Points on a hilly landscape, in no order, each with its height.
A climber steps from a point to the highest of its 4 nearest points, and stops where none of them is higher. Distance is the straight distance between rows; heights are no part of it.
J77: [ 75 150  73 112 128 129 118 100 159]  h=716
J213: [183 101 211 104 116  89 118 103 119]  h=248
J347: [106 178  84 165 134 161 127 124 108]  h=427
J237: [ 98 198  59 133 114 121 108  83  86]  h=4
J628: [176  97 144 137 122 121 173 127 111]  h=727
J205: [153 128 133 147 119 171 151 147 134]  h=581
J604: [121  82 133 120 134  53 167  94 123]  h=821
J923: [118 139 137 143 129 162 112 158 148]  h=648
J361: [145  82 190 115 121  66 132 129 127]  h=531
J24: [117  82 113 108 141  88 160 116 142]  h=488
J735: [105 181  96 145 149 116  81 147  59]  h=40
J638: [174 124 214 146 107  86 133  79 107]  h=136
J401: [112 165 113 155 133 165 108 149 121]  h=527
J509: [130 160 144 151 122 173 103 159 134]  h=480
J704: [ 67 157 104 137 145 127  95 128 131]  h=438
J520: [100 136  86 130 132 143 148 110 147]  h=484
J819: [ 81 173  94 149 139 124  84 130 111]  h=400
J3: [116 127 103 136 138 158 146 139 144]  h=596
J966: [101 118  68  98 131 120 147  98 159]  h=223
J104: [148  96 125 128 126 129 172 140 128]  h=714
J549: [125 181 146 159 136 144  69 164  78]  h=240
J54: [113 105 105 124 136 127 148 133 152]  h=518
J497: [156 165 134 163 122 183 117 157 119]  h=352
J142: [108 146 151 138 124 159  89 155 141]  h=530
J308: [110 159  75 150 133 154 137 121 127]  h=425
J640: [185 108 193 132 114  99 151 106  97]  h=172
J407: [135  93 183 147 125  59 155 103 108]  h=595
J537: [158  91 157 140 127  81 174 115 104]  h=668
J543: [160 109 196  67 120 139  82 143 167]  h=129
J589: [ 99  75 118  95 139  77 143 123 159]  h=383
J58: [ 94  92 104 100 141 109 140 128 167]  h=417
J919: [156 114 176 106 120 153 111 158 160]  h=451
J108: [ 96 190  68 118 122 104  89  99  69]  h=90
J402: [133 189 152 164 124 168  87 166  93]  h=47
J341: [204 107 183 107 114 121 139 116 117]  h=208
J838: [186  99 198  91 115 113 108 126 131]  h=395
J482: [160 138 167 126 120 177 107 150 150]  h=239
J451: [105 153 164 137 125 152  68 158 150]  h=411
J809: [132 126  98 151 135 171 160 142 131]  h=637
J583: [102 188  70 115 141  97  82 124  52]  h=1
J651: [ 99 174 132 156 139 145  75 153 109]  h=428
J821: [ 94  85 150 106 138 112 101 155 177]  h=426
J339: [193 116 209 118 108 109 135  83  99]  h=142
J83: [122 113  67 115 131 135 174 100 139]  h=844
J562: [140  84 124 135 136  87 173 114 108]  h=734
J446: [100 107 121 114 140 131 126 145 159]  h=452
J370: [158  88 179 109 121 101 130 144 139]  h=651
J124: [144 136  87 158 129 176 180 134 128]  h=633
J667: [140 112 102 135 136 148 178 134 126]  h=673
J533: [157 116 189  91 121 162  78 146 166]  h=221
J400: [113 130  77 130 133 153 162 119 141]  h=519
J675: [194 120 143 135 119 170 165 153 122]  h=517
J53: [124  87 134 139 132  56 173  94 108]  h=657
J277: [ 96  97 119 110 140 119 128 140 167]  h=445
J395: [133  96  88 113 128  90 184  93 126]  h=290
J959: [ 82 175  62 133 129 136 113  92 119]  h=335
J770: [143 147 141 147 125 174 128 154 137]  h=528
J63: [143  94 147 114 120 133 141 153 151]  h=669
J61: [137  87 171  97 125 110 106 156 163]  h=514
J185: [117 159  46 125 114 157 163  81 138]  h=705
J148: [ 90 116 128 119 138 127 102 149 169]  h=412
J276: [161  89 154 125 124 113 153 140 126]  h=798
J696: [ 80 181  69 124 118 118  87  91 108]  h=216
J657: [ 88 183  85 151 138 142 103 121 101]  h=353

Call two points neighbours if one is among the 4 nearest of the other. Go from one point of each pair to the other, from neighbour to neighbour, staying as high as possible. Name the lowest point that can't be avoided.
J83, J77: J520
J276, J923: J770
J83, J276: J400
J604, J276: J628

Two climbers start at each pair of points below. Name the first point that both come to, or write none.
J402, J347: J923
J638, J213: none
J339, J667: J276

Where does a climber stop that starts at each point below?
J651: J923
J696: J77
J549: J923
